A landscape with many valleys, sampled at points; each row gives a point and its height.
From any point a ball takes the steepest step (drop divided by distance) to one of its 6 nearest points. It stops when none of these is lower. Distance is the straight distance between rows; heights are no part of it.
<561>: [108 124 128 147 128 125 116 139]  height 48.2
<722>: [116 121 171  76 151 158 143 127]  height 37.5
<440>: [ 55 103 127 157 238  77  48 110]  height 71.7
<482>: [106 118  88 161  97  97 110 111]  height 11.4
<14>: [122 121 106 147 100 114 130 127]  height 35.8
<191>: [139 126  77 161  82 101 131 113]  height 7.4
<496>: [ 91 120 146 148 175 120  99 148]  height 31.2
<667>: [ 94 113 146 132 162 124 112 141]  height 40.0
<264>: [163 144  70 188  86 104 123 126]  height 75.0
<488>: [144 139 166 103 130 161 143 140]  height 78.4
<569>: [ 67 105 137 151 206 104  79 133]  height 27.3
<245>: [ 69  98 141 121 181 106 102 123]  height 82.0
<101>: [107 121 167 105 176 149 126 150]  height 44.1
<461>: [210 151 108  75  73 145 185  90]  height 50.7
<76>: [114 137 129 176 134 122  97 150]  height 48.1
<424>: [ 70 109 106 164 143  90  77 109]  height 61.3
<322>: [182 150 108 142  91 135 156 137]  height 23.8
<553>: [104 128 133 161 140 123 104 144]  height 40.5
<274>: [135 126 117 130  98 127 141 130]  height 30.3
<682>: [ 92 124 149 152 186 128  97 156]  height 33.6
<263>: [131 137 136 143 123 140 129 149]  height 49.6
<143>: [151 129 119 111  93 133 150 119]  height 32.5
<395>: [131 129 155  81 123 153 147 123]  height 42.0
<5>: [184 136 106  84  70 138 178  94]  height 31.3
<200>: [102 114 157  91 159 141 130 132]  height 25.6
<361>: [164 139 114 113  89 137 154 127]  height 29.2
<380>: [ 82 111 129 145 158 110 101 131]  height 34.9
<453>: [102 112 143 107 135 134 132 130]  height 44.6
<450>: [147 141  92 182 100 112 123 139]  height 73.8
<571>: [104 115 160 107 158 144 130 138]  height 25.8
<357>: [162 145 141 119 106 151 148 143]  height 50.2
<265>: [ 80  99 150 117 188 115 108 131]  height 68.6
<209>: [128 132  81 185  94  98 105 118]  height 16.5
<408>: [186 159 149  99 102 164 159 135]  height 56.5
<393>: [ 59  96 133 144 227  84  66 117]  height 54.9
<709>: [204 162 143  84  91 163 168 115]  height 87.6
<726>: [141 136 118 150 103 124 135 140]  height 43.3
<556>: [104 123 164 127 186 141 117 156]  height 52.1
<359>: [ 88 127 121 184 154 105  76 132]  height 33.8
<740>: [147 133  83 163  86 110 134 125]  height 26.9
<329>: [188 148 107 128  87 139 161 130]  height 13.6
<617>: [175 149 132  98  93 150 165 123]  height 15.8
<630>: [190 142  81 140  73 125 168 122]  height 29.3
<381>: [135 131 112 150 101 121 131 134]  height 38.4
<733>: [ 88  98 161  88 197 128 124 130]  height 35.4
<706>: [151 135 129  81  89 145 163 101]  height 46.2
<659>: [131 129 178  81 151 163 143 138]  height 44.8
<541>: [135 124 149  74 110 154 153 113]  height 47.5
<70>: [ 78 118 124 163 163 104  83 127]  height 11.2
<371>: [ 75 124 137 176 199 104  60 143]  height 16.9
<165>: [132 130 133 128 118 139 136 140]  height 42.9
<303>: [164 140 150  81 102 160 159 122]  height 38.3
<439>: [103 123  90 176 107  92 100 113]  height 39.6
<160>: [ 70 113 116 166 160  93  75 117]  height 32.6
<727>: [188 141 108 101  78 140 171 109]  height 14.0
<308>: [203 157 118 115  85 154 168 132]  height 33.5
<281>: [140 123 100 132  84 117 144 117]  height 14.9
<664>: [ 99 124 114 171 128 106  95 129]  height 47.1
<133>: [ 97 113 120 134 123 116 119 124]  height 54.6
<636>: [221 154 102  92  75 142 184 102]  height 39.3
<565>: [231 169 110 101  83 156 183 113]  height 58.9
<99>: [115 125 156 124 145 138 126 147]  height 40.2
<725>: [ 96 110 169  90 181 137 125 134]  height 8.8
<139>: [125 130 162  96 143 153 137 142]  height 43.7
<252>: [109 114 142 100 121 135 136 119]  height 56.6

Two balls start at each pair of points below. Name the first point that both come to, or write -.
<357> / <5> -> <727>
<303> / <636> -> <727>
<99> / <488> -> <571>
<461> / <706> -> <727>
<439> / <561> -> -
<565> / <408> -> <727>
<682> / <393> -> <70>

Where does a ball stop that starts at each point below?
<659> -> <725>
<709> -> <329>
<450> -> <191>
<76> -> <70>
<440> -> <70>
<252> -> <725>
<395> -> <725>
<245> -> <70>
